Each row is a point on a landscape with many valleys, with its height.
From any point a ball rolls to the lowest of the 2 points nearest to it. It stops when none of these is lower. Distance is the straight distance between rows; heights are no part of it.
neket: [-20   4  -1  15   2  -1  -7 -23 -25  -2  -9   2   1   7  18 -17 -30 -25
  26  -2 -10 -17]  (h 3.13)
Sibil: [ 19 -28  -9  13 -14   5 -21   5 -15  30  43 -15 -13 -12  11   8 -15  12
  17 -23 -14  33]  (h 0.91)
Gon: [ 14  10  -1   9  -2   6 -27  22   3  -9   5  19   3  21  23 -15 -11   8
  18   3 -35 -16]  (h 5.11)
latu: [-19   3   0  -1 -17 -19  -7  -4 -25  16   3   3 -39  -7  16  -1 -10 -34
 -17 -11   1   1]  (h 3.34)
Novaf: [-13 -18  -5   4   7   0  -8  -7   7  -1 -30  16   1   2  -4   6   2  11
   5 -16  -3 -25]  (h 3.02)
saz: [ 10  22   4  -7   1  11   4  20  20 -10  11   7  20   2  -4   1  17   9
  17  44   1  23]  (h 7.27)
kud: [-35 -15  -2  -1  14 -36  -6 -23  -7 -17 -18  27 -18  -3  -4  15   0   5
   9 -17  18   1]  (h 3.82)
mog: [ 28  19 -28 -12  20  33  18  21  17  -1 -22   1  21   5   2  16  -2   2
   8  17 -11  -8]  (h 4.52)
tebog: [-12  19  -7  16   4   5   0  -4 -24  -3 -15  15  -8  17  25  -9 -31 -29
  13   6 -24 -16]  (h 3.03)
gor: [ -4 -13  12   5 -11  30   1  -7  -9  25  17 -16   3  -8 -10  -2 -10   0
  21 -13 -20  15]  (h 4.66)
vikev: [  0  10  -1 -10  17   0  20  -2  19 -19 -22  17   5  11 -32   5  14  12
 -21   8  20 -13]  (h 2.85)
pim: [-12   6  20  -1   0  -2  -1 -24  -6 -11  14  -8  24  -4  -8 -27  -8  -5
  37  15  10   1]  (h 5.95)
Nipep: [ 16  -4 -15   3   3  18  19   7   2   5 -19  -5   9  -7  -4  22   1  19
  17  -7  -1  17]  (h 1.76)
saso: [-33   8 -13  -8  17 -14  26  -8   7 -13 -25  21 -19   2  -6  24 -21   4
  22   6  -2   9]  (h 3.30)
rone: [-10 -30 -15  -9  -1 -25 -19  -1   0   9 -15  28 -21  -5 -10  13  14   7
 -25 -38  18 -22]  (h 1.77)
Lafum: [ 22  12 -27  28   6  15  -8  -2 -13   4   2  -2  19   4  26  -2 -23   7
  41  14  -6  13]  (h 6.76)
Nomag: [-15  36   7  -7  -3  19  42   3  -5   6  10 -17  -2   3  -6  -9 -19 -29
  14  34  -8  12]  (h 3.29)
fevu: [ 11  -6   1 -13   8  25  22   8  25   3 -13 -10  21  -4 -36   6  17  21
  -5   1  -2 -11]  (h 2.28)
vanak: [ -3   5  20 -17  -9  17  14  10   9   7  12 -18  -6 -11 -29  -6  15  -5
 -29  -1 -14   0]  (h 5.03)
vip: [ 24  -1   8   4  -8  12 -33  27  -8   3  12   2  -6  26  30 -18 -17  -5
  -4  -4 -50 -25]  (h 5.36)
zab: [ 17   0  12  -4   0  15  -2   8   5   1 -20  -5   6  16  -3  -8   9  -6
 -40  -6 -10 -46]  (h 4.02)
konu: [-31 -11   9  11   6  -7  28 -40 -23   8 -16  -8  10  -3   3  -3 -30 -22
   8 -10  22 -20]  (h 5.04)
lop: [ -3  12  13  -2   4  -3 -11  -4   9 -21  -1   5  26  12  -2 -34   8  -4
  23  29  -7 -16]  (h 6.63)
fefon: [ 37  -4 -10  23  -7   9 -12   1 -17  12  -1 -16  15   7  23  -4  -8   3
   4  -7  14  -7]  (h 6.35)
vom: [ -2  27   0 -21  19  19  41   1   9  -6  -1 -11  14   5  -9   0 -18 -25
   3  41 -12   4]  (h 3.69)
mido: [  8 -22  -4 -14  -5 -12 -22  28  36   0  -4  39  -3  13 -11  14  32  36
 -23 -20 -11  -8]  (h 3.17)
niveg: [-14  25  -4 -15   6 -14  31  11  16 -25  -6  13 -11   9 -15  15   4  -1
 -14  30  18  10]  (h 4.32)
resu: [-27   4 -10  -9  16  -5  29 -28   0 -14   3  -5   6  -6  -5   3 -18   0
  35  17   5  23]  (h 2.55)
Mufo: [ 22 -18 -11  19 -20  -6 -23  22 -22  28  34 -16 -28  -1  24   9 -13   1
  -6 -21 -18  19]  (h 1.23)
Voze: [-15 -12  -7  -5  11  12 -10   0   9 -13 -23  18  13   6  -5   2  -1  21
  22  -1 -22 -10]  (h 3.32)
telo: [  8 -17  26  -6   3   8 -23  -6  17  -4   6  -9  23   1 -23 -27  26   5
 -12  -7  -1 -31]  (h 4.42)
Sos: [  5 -21  -4 -10   8 -22 -32  16  17 -14  -5  49  -2   5   1   6  27  26
  -7 -17   3  -8]  (h 3.42)
Migog: [ 19  13 -12 -17   9  33  26  23  18   4 -16  -7  12   1 -13  14  -1  -1
  -4  16 -23   3]  (h 4.64)
vesid: [-30   6  14 -12   7 -37   2 -26  -2 -12  29   2 -29 -15 -10  -6  12 -18
 -15  -7  36  25]  (h 3.18)
doki: [ -5   1   8   4 -10  17  24  -7 -18  21 -13 -17  -9  -7   0   7  -4 -30
 -29 -11   2 -18]  (h 5.44)
vodav: [ -7 -11  -3  -7   5 -21 -17  10  11 -20  -7  25  -1  -3 -12   7  21  20
   0  -9  14   5]  (h 3.73)
timu: [ 12  11 -17  11  20  15  27 -17  -3 -14 -22 -15  30   8  15  -3 -21  -3
  27  21   8 -15]  (h 1.91)
dobof: [  5   1  -9   3  13 -21   1  -8  14 -18  -5   8  22  -2   1  16  18  34
  17  15  40  34]  (h 3.64)
deril: [ 28   2  -5   0  -4   9 -18  22  -2   4  26  -9  -2  -3  11  -7   7  24
   4   9  -5  30]  (h 6.07)
Rupup: [-31 -16  14  -1   8   9  11 -24  -2   6  -5  -4   3  -6 -12  -7  -7  -4
   4 -14 -14  -9]  (h 4.75)
kedil: [  7   0   6  -5  -8  32  23  13  11  14  -3 -15   3   0 -21   1   1  -4
 -12   9 -27  -8]  (h 4.81)
vesu: [-15  12  -7  -1   8  12  45 -15  -6  -2 -22  -4  -9   3  -9  17 -24 -23
  -9   1   0 -14]  (h 2.25)
suduv: [-20  -4  14  12 -15  10  -6 -10 -31  26  23  -8  -5  -1   4  -7 -24 -29
  13 -19 -19   3]  (h 4.21)
Betep: [  3   0  20 -20  -7  -6 -33  16  15 -19  29   8   5   1 -12 -16  24   8
   2  10 -14   8]  (h 5.17)
gekez: [-10  14  22 -11  -2  -9  12  -9   9 -13  24 -11   8 -11 -27 -13  25   3
  -6  13  23  19]  (h 4.34)
fus: [  5   5  -7  -6  -6 -14 -24  37  11 -14  12  16 -11  10  12   4  18  12
  -4  10 -10  22]  (h 4.29)
bunum: [  2   5   5  -2 -12  -3 -32  26  11 -18  27  14  19  11   2 -17   9   8
  15  21 -19  15]  (h 5.51)
vug: [-27 -10  -1  -7  -6 -35   5 -26 -15  18  14   1 -28 -23  -7   6   7 -13
 -14 -25  23  19]  (h 2.12)
tof: [  2  -1  -1  -5  -5 -10 -15  12   1  -4  14   3 -14 -12   2   0  16   6
 -12  -2  18  13]  (h 3.49)
Kabu: [ 26 -43  13  14 -16   9 -28   3   0  15  27 -31   5   0   7  -5  -3  -6
 -23 -33 -10 -27]  (h 2.84)
lat: [  2  -4  -3  -1   5  -5 -23  17   8 -14 -17  24   7  10  10   0  16  13
 -15  -9  -8 -30]  (h 1.32)
Ladel: [ 20  14 -19  22   2   6  -1   4  -8  -1 -19  -3  13   1  24   0 -11   2
  21   6  10   1]  (h 6.56)
bir: [ -3  18   1 -16  12   6   5  15  29 -23   2  12  19   8  -8  -6  10  -2
  23  45 -13   6]  (h 7.07)
Gabiz: [  1  12  17 -12  10 -17  27 -25  13 -11   9 -12  25  -8 -20  -5  20  17
   3  24  41  19]  (h 4.92)
gos: [ -3  -7  -4  -6  14  22  -5   2  18   1 -28  12   4   7 -13   6  -1   9
   8  -1 -45 -15]  (h 3.53)
Sife: [ 13  -4  -1  16   0  18   4 -25 -17  14   4 -21  26  -3   8 -17 -14   6
  20   4  13   5]  (h 5.88)
rer: [  6 -19  -2   1  -2  -5  -1  -9  -5   6 -23   0  -6   0  -8   6  14   3
 -29 -26  26 -24]  (h 0.97)
keva: [-25 -18  -1   3   7 -18  21 -36 -15   2 -23  -1  -9  -3   0   5 -17 -14
 -10 -21  28 -24]  (h 4.70)
kese: [ 18 -12 -14  -3  -6 -20  -3   2   5  20  -9  -4 -21 -12  -4  19  25  22
 -35 -20  36  13]  (h 3.36)
bes: [  8  17  10  -2   6  -2  33 -17   6  -1  -8 -23  11  -2 -15  -8  17  -3
 -15  14  36  -3]  (h 6.14)
nada: [-14  13  -3 -13  22   3  50 -19   9 -17  -7  -9  15   4  -4  -7 -20  -6
  14  27  16  -2]  (h 0.61)
Magik: [ 11  -1  10 -14   8  12  -1  12  21  -1 -11   4  17   5 -17  -5  24  24
 -16   2 -13 -11]  (h 2.52)
rilak: [  2  -7   8  -4  -8  -1  16 -10   6  18  10 -18 -11 -16 -26   5  21   7
 -31 -17  24   4]  (h 3.56)
muril: [ -8  -9   8  -3   9 -12  -3 -14  10 -14 -10   8  13  -5 -20   4  18  15
   5  -4  25  -5]  (h 4.12)
lebe: [ 12  19 -10 -20  26  24  28  -7  13 -11  -3 -16  23   7  -5 -10 -14 -18
  33  46  -2   4]  (h 4.04)
tok: [  0  -2 -13  13  18  17  17 -20  -7  -3 -42  -6  24   7   7   4 -20  -3
  23   1   7 -16]  (h 2.33)
rom: [  6  -1  12 -12 -14 -13 -34  28  19 -12  30   9 -13  -2   0  -8  29  -1
 -36  -3  -5  -8]  (h 2.67)
sero: [ 19  10 -11 -17   9  23  -3  44  25  -7  -1  23  13  18   7   9  10  16
  16  23 -38  12]  (h 4.20)
Rila: [ -1   7 -17   6   8  15  38  -4   1  11 -46   4  -7   5   0  23 -11 -11
 -11  -6   9 -25]  (h 1.84)
rav: [ 31  17   0   7 -12  19 -17  37  -8   3  24  -7   2  12  16  -6 -15   6
   4   6 -29   5]  (h 4.23)
Liso: [  1  28   2  -4   0  -5  21  -6  -4   0  18 -12   5  -8   2   4   0  -5
   7  23  15  39]  (h 2.73)
pifen: [ 23  -3 -13  23  -9  27   2  -1 -28  25  10  -5  11   8  11   3 -30  -2
  22  -8 -32   6]  (h 2.01)
vugon: [ -4  22   8  -6  -4 -13  44 -23 -11  14   6 -17 -11 -11  -4   4  -1 -15
 -25   3  30  14]  (h 6.72)
tofik: [ -1   9  -4   6  -9 -21  -3 -17 -20   7  20 -12 -15 -15  16   4   2 -10
   3   1  16  43]  (h 3.62)
Dani: [-30  13   2 -13  22 -20  32 -34   3 -24   7  -3   7   0  -5  -3 -22   3
  19  23  22  15]  (h 1.71)
Nugol: [ 11 -41  -6  10  -7  -3 -19  -8 -11  20   2 -10  -6 -11  12   7   1  -8
 -18 -34  16 -11]  (h 2.46)
vudo: [  1 -14 -20  15   8   9  -4  -9  -5   0 -37  12   5   8  16   5 -15  10
  23 -10  -4 -24]  (h 2.72)
vegif: [  7   7  -5 -24   5  33  -2  31  28   2  -3   4   0  15  -9   2   3  12
   6  26 -50   2]  (h 4.06)
nikar: [ 31 -11   5   5 -15  10 -24  35  -6   9  31 -17 -13  15  17  -4 -19  -4
 -14 -19 -49 -14]  (h 5.53)
Lin: [ -9 -14  21   6 -14   4  11 -23 -20  27  23 -26   2 -18   1  -9  -6 -33
  -5 -22   6   2]  (h 1.42)
Zes: [ 18  -5 -10  -2  -4 -20 -18  18  14  -8 -16  28   5  15  15  -2  25  18
 -35 -15  21 -28]  (h 0.92)
nev: [-22  14   2  11 -11 -11  -5   3 -25  -1   9   8 -23   0  18  -6 -23 -37
   6  -5 -10   3]  (h 3.66)
Gike: [-40   8   7 -12  13 -24   4  -5  11 -30  -2  23  -1   8 -17   4  -1   5
   4  26   8  -5]  (h 5.87)
gotiv: [  9  15  -7  -4   1   0 -13  37  17 -12   3  33  12  19  14   5  13  13
   5  17 -19   9]  (h 4.41)
vitok: [  2  10   6  -2  15  -5  18 -27   6 -16   0 -11  38   1  -7 -12   9  18
  28  26  32  13]  (h 5.40)
peg: [  8  -7  -3 -10   3  16   5   9  21   3 -33  15   0  12  -7   4  13   9
 -35 -12 -10 -38]  (h 3.85)
rodir: [  0  32   2   9  -1   9  11   3  -3  -1  12  -8   1   3   8 -14 -14 -11
  15  14  -4  23]  (h 2.04)
gik: [ -3 -22  -9  20 -10  10   8  -8 -27  34 -18   1 -10  -3  14  23 -27 -12
  11 -25 -10  -6]  (h 1.82)
Zosi: [-15   0   2  11  10   4  -2 -14  -4 -12 -29  10  11   7  10 -15 -18 -13
  18   4 -10 -34]  (h 2.61)
Koneg: [ 25  -5   5  28  -5   8 -12 -20 -21  16   8 -27  29  -5  21 -10  -4  -1
   6 -12  20 -10]  (h 6.15)
tora: [ -1  24 -23   8   0  -9  -5  20  -1 -13  -8  23  -1  14  28  20  -3  10
  21  17   4  22]  (h 4.30)
niz: [ -9  -9  20  -9   3  -6 -33   5  20 -22  19   7  11   0 -20 -27  26   3
 -14   4  -3 -17]  (h 4.76)
Lome: [-22 -18  12  -7 -14 -14 -29   2  -2   3  11  11 -31  -7   1  -5   2 -31
 -26 -22 -23 -21]  (h 6.02)
Sak: [ 10  -3   6   8 -17   4 -16  16  -9  12  42 -17  -9 -14   0  -9   6   5
   3   1  -4  29]  (h 5.86)
muko: [  1  16   7   5  -9  -8  12  -9 -10  10  32 -15  -4 -17   5  -1   5   6
  12   6  11  57]  (h 3.35)
Bal: [ 25 -19 -18   5  -7  26   2  22   3  18  -5 -12   3  -3  -4  28  -6  34
  15 -15 -19  15]  (h 1.52)
fumi: [ 22  23  -4   1   2   6   3  21  15 -16   6   0  26   9  -3  -1  18  10
   4  32  10   1]  (h 7.46)
Kap: [  5   4   8   1 -14  -4 -16   3  -6  11  47 -25 -12 -16  15 -15   9 -12
 -12  -3   9  32]  (h 5.60)
Geguf: [ 12   3 -11  -5  13  12  21   2  20   0 -13  -6   8  -8 -24  24  14  35
   4   5   4  12]  (h 2.02)
lorir: [ 48  -1  -5  14  -8  11  -8  30 -11   9  11 -19  19   4  21  -5   0  21
  -4  -4  -4   1]  (h 6.40)
sagop: [ 17  13  -6  27 -11  13 -10  12 -25  15   7  -4  -6  14  26 -12 -35 -21
   9   5 -33  -8]  (h 2.27)
zatip: [-10  28  -8 -18  14 -12  35   8  10 -18 -26  14 -16  12  -2  15 -10 -14
 -19  18  16  -9]  (h 4.72)
dur: [ 18 -13 -26  21 -17  -7 -13   6 -24  20  -2   0 -15  -4  29   9  -9   4
   9 -13   2   8]  (h 1.31)
Lun: [  0  17  -1  14 -13   7  -6  17 -20   7  -9  10 -15  17  33  -4 -24 -29
  -9  -2 -26 -18]  (h 2.62)
Dos: [-33   1   5  -9   6  -2  12 -16   6 -12  -4   8   8  -4 -18  -2 -14   6
  33  10 -14  13]  (h 3.14)
Goza: [ 11  18  -1  20  -6  31   1  -6 -17  15   2 -12   4  14   9 -16 -32 -22
  27  15 -29 -16]  (h 1.94)
Nok: [ 16  -5  -9   2 -10  -1   8  17   1  18  -5  -6 -12 -12  -3  22  21  21
 -22 -12   9  17]  (h 3.60)
Lale: [  4  29  -9  11   0  16   1   3 -13   0   8  -1   2   8  10 -16 -25 -26
  27  29 -20   5]  (h 1.54)
Venon: [  6  19  -3  -7   4  -9  45 -13  -1   5  -7 -17  -2  -8  -4   9  13   5
 -25   6  42  18]  (h 6.44)
Tus: [ 10  -3   3 -15  -5  -3 -10  29  23  -1  -3  23  -9   2 -19  15  26  29
 -33 -16 -11  -6]  (h 2.99)
pifug: [  9  -2  -3  -1   4 -32  -3 -17  -2   8   5  -5 -25 -15  -5  19  23   9
 -30 -18  44  20]  (h 3.01)
Komu: [  5 -24   3   2 -12   5 -34  24  -4  14  32 -10 -23   1   9  -3 -11 -10
 -11 -26 -47  -1]  (h 5.69)
kibe: [ 15 -29   8   1 -10  -1 -23  12  -3  10   9 -19  -9  -2   7  -7   9 -15
 -38 -28  -5 -32]  (h 3.04)
taza: [-27  19  12 -12  -1 -35   9  -9  -2 -18  22   4 -10  -1  -9  -7   3  -8
  -6  17  23  25]  (h 4.10)
Tuta: [-12  11  -5   5   2  -1  40 -17 -13  -3 -17  -8  -7  -1  14   6 -22 -17
   7   0   8   2]  (h 2.68)
Gil: [-15   3  21  -3   2   2 -26 -12  10 -12 -17  11  11  17   4 -30  -2 -12
   3   6 -35 -34]  (h 6.86)
Zem: [  8  -2  -6  10  -8 -15 -22 -13 -18   2  12  -6 -11 -10  26   1   1  -4
   2 -12  15  24]  (h 3.21)
fosi: [-20  17  12 -13   3  12  41 -12   4  -1 -17  -8 -14   0 -17  -2 -15 -27
 -16   6  -7 -13]  (h 2.59)
degag: [ -1   8  20  -1  -8   9   2 -21 -11   4  30 -22  25  -6  -3 -31  -4  -9
  24  14  -4   7]  (h 5.62)
ver: [ 15 -34 -17  -3 -12 -16 -22   0  -7  23  26 -12 -17 -20   5  15   9  13
 -21 -33   8  14]  (h 3.81)
Zato: [ -4   3  29  -7  -1  -7  13 -14  -1   5  17 -17  -5 -18 -20  -7  22  -1
 -21   0  25   9]  (h 3.89)
ziga: [  8 -26 -17  15  -6 -25 -27 -14 -12  21  12  -9 -18 -19  19  12   7   5
  -3 -23  18  24]  (h 3.54)
pali: [ 10   7  -9   6  17 -14  22 -14  13  -9 -14  -2   6   2   0  21  12  29
   0   9  39  31]  (h 4.07)
muzo: [ 15  11   1   8  -6  27  32  -4  -8  19  -6 -25   7  -4  -1   6  -9 -22
 -13  -1   1 -15]  (h 5.64)
viben: [ -5  28 -15  -1  14 -22  27  -1   0 -21 -26   8  -5   4  13   9  -6 -10
 -10  23  31   4]  (h 4.37)
nise: [  7   7  13   4  -1  12  40 -16 -10  11   2 -32  16  -9  -4  -4   0  -9
 -10  -2  21  -2]  (h 5.85)
ded: [-16 -29   2  -5 -15  -8 -34  11  -5   8  27   8 -33  -6   5  -3 -12 -19
 -10 -30 -38  -4]  (h 5.84)
mor: [  1   1  -3 -11  12  21   6  10  27  -2 -33  12   2  13 -13  13  10  13
 -13   0 -31 -31]  (h 3.70)
nep: [-15   5   5  20 -12  -1 -11 -18 -31  16  25  -7 -24   0  20  -9 -19 -39
   8 -10 -12  10]  (h 3.98)
Vadu: [-25  -3  11 -11  -3   8   7   3  12 -11  -5   7  -7  -8 -29   0  -1  -3
  11   5 -30   4]  (h 3.59)
Gukuf: [-23 -17  14  -6   2  13   2 -26   9  -7 -14   4   7  -3 -36  -3   8   8
   1 -14  -8 -17]  (h 4.83)
dega: [-16  -4  15   7  -6  16  -2  -6 -14   8   9  -6  -4   1  -2  -8 -15 -16
  12  -5 -23  -2]  (h 4.43)
purar: [ 15   4 -15  -3 -10 -26  -9  30   6   1 -18  25 -15   6  11  14  26  15
 -39 -12  30 -17]  (h 0.62)
rosek: [-14 -33 -11   3   0 -26 -25 -14   1   2  -9  14 -14 -10   1  14   9  12
   0 -32  17  -1]  (h 2.13)
Bovof: [  6 -17  -7  -3   3 -30 -26  -5   3   0  -6   9 -15  -8  -2  -1  16   2
 -31 -21  35 -20]  (h 1.38)
kunos: [ 20   1  -5  20  -5  35   6   1 -14  24   7 -14  15   8   0 -14 -24  -7
  28  15 -34   2]  (h 1.78)
naze: [ 11  -6  -6  -1  18   6 -13   9  16 -19 -39  22  19  20  14  -9   4  19
  -2  -2 -13 -42]  (h 1.70)
Genu: [ -1  14  16   8 -11   1 -10  -8 -21   9  40 -21   1  -9   7 -24  -9 -16
   8   1   3  15]  (h 5.22)
zagiz: [ -3   4  -3   0   9  -1  20   0   3  -4 -33   8  -7  -2   2   5  -7  -7
 -12  -5  13 -23]  (h 2.17)
Tibat: [ -8  -4 -19  -3   6 -43 -20  -9  -6  -6 -18  32  -9  -1  13  23  20  22
  10  -2  34  20]  (h 2.86)
boga: [-25   1  15   1 -13 -10 -21   6  -1 -10   8  11 -19   3   3 -13  -6 -23
 -10  -4 -22 -15]  (h 6.26)
laru: [  5 -12   4   4  -6  13   1  -3   0   4  -5 -13   7  -6  -6   1  10  14
  -5  -9  -3  -9]  (h 1.01)
bef: [-10  14  10  -6 -14  -9 -12  18   9 -10  17   9  -9  -4   0   2   6   2
   7   9  -6  22]  (h 3.92)
Tosor: [ -4  -3 -16  -1  10 -27 -10  -1  14 -13 -10  25   4  -3   5  25  17  31
  20   2  24  35]  (h 3.25)
Ridol: [ -1  18   7   1  10  -1 -13  -4   2 -26   9   5  26  11   5 -26  -6  -2
  40  42  -4   6]  (h 6.29)
nal: [-13 -13  14  -4 -15 -10   4 -19 -18  24  21 -14 -21 -26   8   3   0 -25
 -13 -24  13  21]  (h 1.73)
gezad: [ 24   4  -3 -10  -2  24   2  24  19   4 -20   8   9  18   7   0   7   9
 -15   4 -36 -21]  (h 3.86)
tezo: [  0  14  12 -15  -2 -19 -12  27  14 -12   3  24 -18   5  -5  -5  24  -7
 -33   2   2 -16]  (h 2.16)
robol: [-11  -1  15 -11   9   6  -7 -13  10 -16 -22   3  20  14 -16 -27   5  -7
   7  17 -16 -37]  (h 6.94)
dudo: [ -7  17   5  -8   1 -28   5  10  10 -15 -12  23 -11  10 -15   8  20  -3
 -31  12  22 -11]  (h 1.61)
mak: [ 17  -8   0   9  -7  21 -10  14   1   9   4  -5   4   0  -2   3   0  17
   9 -13 -19  -1]  (h 1.29)
dizev: [  4 -17   9   7 -10  14  15 -22 -15  27  14 -26   6 -21  -7   8  -1  12
  15 -17   3  29]  (h 4.89)
sodib: [ -8 -18 -20   1   1 -42 -32 -12  -9  -4 -15  19 -19 -10  15  10   4  13
   4 -16  26   6]  (h 2.47)
livev: [ -2  10 -21  -8  12   6   1  20  14 -16 -11  32   0  15   9  19 -10   9
  16  14 -13   7]  (h 3.99)
bipu: [ 33  -6  -9   8 -12 -12 -16  20 -11  15  18 -19 -12  -7  23   7   2  14
 -18  -7  15  20]  (h 6.43)
Pori: [-18 -15  11  -9  14  -8  12 -23  15  -7  -4  -3  16  -6 -43  -3  16  21
   3 -15  19  -4]  (h 4.47)
katak: [ 36   6 -13   3  -8   3 -13  36   0   5  10 -13   0  -3  14   3  12  23
 -14   2   5  10]  (h 6.25)
Zugus: [ -9  -7   2  -9  -3  23  22 -11   0  25   3 -14   8 -21 -19  18   3  16
  22  -5 -10  36]  (h 5.12)
zase: [ 13 -15  17  -1 -10   3  -5   0   1   8  12 -18  -4 -12 -11   2  17  -5
 -40 -23  18 -19]  (h 3.27)
Gami: [-17  20   6 -14  10 -21  28  -7  13 -13   1  10 -11   1 -26  16  13   8
 -16  13  33  20]  (h 3.79)
befoz: [ 22  14  -6   2  -9  32   3  33   3   5  -2  -5   5  12  13  -6  -8  -2
  -1  13 -35  -7]  (h 4.03)
vif: [ 18 -18 -14  14 -10  -5 -28  18 -15  13   9   5 -17   6  32   2 -11  -7
  -2 -23  -9   2]  (h 1.53)
rodos: [  9 -18  -6  19  -6  22 -10   3 -24  27   1  -9  -3  -1  16  11 -22   2
  21 -21 -16   3]  (h 2.06)
sus: [ 19 -20 -10  -4 -17  -5  -6  18  -2  22   3 -11 -27 -10   4  22   7  10
 -33 -26   4  -2]  (h 3.83)
fid: [-33   3  -6 -10   8 -12  25 -17  -5  -9 -23  13 -15  -3 -15   8 -18  -5
   4  -8   0  -6]  (h 2.83)
Nerip: [ -8 -16  15 -12  -6  28  -8   4   8   7  12 -14   3 -11 -32  -3  19  21
   4  -9 -32  12]  (h 5.42)
big: [ 27   4  11  10  -8   7 -39  20  -7  -1  38 -14   4  11   9 -27  -4  -3
   0  11 -29   0]  (h 4.55)
leg: [  4 -15 -20  16  -2 -27 -34  -3 -19   3 -10  15 -18  -3  31   4  -2   0
   2 -17  25   0]  (h 2.78)
larit: [  0 -14 -25  15  -7  -2  -2   2 -23  25 -24  10 -20   1  26  26 -17   1
   6 -24  -5  -3]  (h 1.59)
seve: [-14  10   8 -25  11   6  21   3  22 -17 -10   0  16   5 -29 -10  -4 -12
  22  37 -21  -3]  (h 6.82)
ponak: [ 13   1   0  -8   0   7   3  28  21  -7   2   8   4   3 -16  13  22  26
 -15   0   5  -1]  (h 2.76)
zok: [ -8 -37  -6  16  -3 -18 -27 -25 -20  11  -4  -2 -14 -12  14  -2  -5 -19
 -14 -37  21 -25]  (h 2.23)
Bizi: [ 17 -38  -1   8 -12   8 -18  -8 -12  18  36 -25  10 -14   0   5   2  14
   6 -31  -1  20]  (h 1.27)
Zutan: [  9  14  13  10 -11  10 -24   4 -15   9  46 -15   4   3   1 -36  -8 -15
  12  12 -19   7]  (h 4.88)
nokul: [-13  20   8  -9  -3  14  31   0  -3   2  -3 -10  -7   1 -10  -3 -10 -25
  -8  11 -18   7]  (h 2.90)
lites: [  3 -12   0 -10  -2  32   7   6  12  18   3 -17  12 -10 -27   7   2  22
  26  -3 -32  18]  (h 5.28)
Naro: [ 32 -10  -5  11 -21  -5  -5  -1 -16  30  32 -34 -12 -17  15   7   7   2
 -13 -10  12  32]  (h 6.64)
Keka: [  7  18   1   8  -2  -4 -28  10   0 -20  20  16  27  17  13  -9   3   3
  37  41  -7  16]  (h 5.92)
kubu: [-17   9   7  10  11 -11   3 -34  -3 -16   3  -6  28   5   4 -20  -4   3
  36  23  24  13]  (h 5.91)
divo: [ 19  11 -16   9   2   5 -30  24  -1 -10   7  26  16  19  27  -3 -11  16
  33  12 -21  10]  (h 4.86)
Visom: [ -6   7  -6   4  14   5  -3  -5  10 -18 -43  24  14  21   7 -12  -5  -8
  -6   5 -19 -43]  (h 2.10)
zikiv: [  3   7  -1  -7  10   5  16   3  14 -17 -29   6  12   6  -6   4   6   5
   0   5  11 -26]  (h 2.48)
muleg: [  1   2 -12   9  -1  -2 -19  15  -3 -10   5  15   3   4  14   6  -9  18
  36   9  -8  20]  (h 4.62)
kagi: [ -4  -8   5  -9  -4 -22 -37  14   6  -9  28   4 -26 -11   2  -7  16 -10
 -26 -13  10   3]  (h 3.09)
bogo: [-14  11  11 -16   0  23  -3  17  15   1   0   5  -4   5 -22  -3   1  -5
  11  12 -47  -3]  (h 3.87)
Gad: [-26 -13  -3   0   8 -31  12 -28  -8  -7 -17   7 -19  -9  -8   7  -9   5
  -8 -21  37  -6]  (h 4.33)
vufa: [ -4  21 -14  -7  33   2  36 -16   3 -25 -15  -4  17  13  12  -5 -28 -17
  22  32  13  -4]  (h 1.26)
Pedif: [  4 -24  15  -6 -17  17 -13   6   5   8  22 -15  -1 -18 -28   3  17   7
 -16 -15 -11   8]  (h 5.61)
fot: [ -4  14  -4   3   9 -16   8  -6   0 -19  -6   0   7   0  12  -7   0  -2
   6  14  24  -5]  (h 3.80)
gozak: [ 12  -5  25 -15  -2  21  -9  -1  14  -4  -8 -14  18   5 -12 -22  14   0
 -23   3  -8 -39]  (h 4.22)
Rab: [-13  -4   0  -7   3 -40  -8 -26  -2   4  14  -2 -31 -13 -12   8  17 -11
 -26 -15  38  21]  (h 2.56)
Lozeg: [-40  15  21  -8  -3 -30  -3   6   5 -30  18  22   1   4  -9   0   4  -5
   4  32   4  15]  (h 5.10)
gidit: [-30 -11  -1  -2   2 -19  -3 -11  -5  -6  -7  17 -18  -8  -5   2  -2  -7
   1 -13  -1  -5]  (h 3.33)
varo: [-15  -2   8   5  -4   6  21 -37 -21   6  -9 -17  22  -1  -4 -21 -20 -17
  12  -6   7 -19]  (h 5.35)
Mav: [-16  10  -7  13   8 -12  19 -26 -14  -9 -13  -3   3   2  18  -7 -13  -5
  16   7  23   6]  (h 3.23)
Lal: [-19  16   4 -19  13 -13  35  -9  27 -11  -9  17  -9   8 -49  15  16  17
 -23  11  24   3]  (h 3.31)
kad: [-23   6 -24  -6  18   8  13   3  14 -22 -17  24  -5   0   1  24 -13  10
  37  17  -9  20]  (h 3.71)
kini: [ 21 -13  -2  12  -3  14   6  -2  -1  13 -34 -11   3   0   1   7   4   5
 -16 -16  15 -17]  (h 0.66)
Tisa: [ 17 -43  13  17 -10   7 -16 -15  -3  26  13 -32   3 -16   2   2  -2 -11
 -15 -32  11 -19]  (h 2.66)
Mos: [-12   0  23  -6 -14  14  15  -2  -1   8  -2  -9  -9  -9 -17 -11   8 -19
 -25  -9 -11 -19]  (h 5.24)
Megi: [-35  -5  15  -1   5  -8 -28  -5   3 -24  -9  16 -10   8   2 -16   0 -16
   2  -3 -22 -24]  (h 6.54)
gazag: [-28  15  17 -16  11  -5  19 -10  18 -35  -3   8  10   7 -21 -14  -6  -9
   3  31  -7 -10]  (h 6.46)
sebon: [  9  16  -6  -3   2 -25  -1  26   6 -13 -14  26  -8   8   7  14  19  11
 -23  15  33  -1]  (h 1.06)
zil: [-10  -9 -13  11 -15 -23 -28  -3 -23  11   2   9 -34 -14  18   0 -11 -24
  -9 -19  13   1]  (h 3.10)
Diviv: [ 14  21 -18  -4  28  19  20  10  17 -16 -12   2  24  11   5   6 -11  -4
  25  36   0   1]  (h 4.31)
zotu: [ -8 -15  14  16  -1  14   3 -29 -15  21   4 -20  23  -8   2  -8 -10 -11
  18 -16   2  -8]  (h 5.63)

For each start below, name the point where the ball stops.
Lome: fid
vugon: vesu
Ladel: fid
Zugus: kini
pim: nada
muril: kini
Venon: vesu
fus: purar

Write out the way that a ball takes from each point below.
fumi: bir seve gazag Gike Lozeg taza vesid Rab vug nal Lin
Sak: Kap Genu Zutan big rav befoz gezad mor gos Voze Novaf vudo tok timu vufa nada
lites: Zugus dizev gor dega suduv nep nev latu zil leg sodib rosek rone Bovof rer kini
Megi: boga Lome ded Komu nikar vip Gon divo muleg tora livev kad saso fid
Ridol: Keka bunum Betep niz telo gozak zab peg mor gos Voze Novaf vudo tok timu vufa nada
saz: bir seve gazag Gike Lozeg taza vesid Rab vug nal Lin
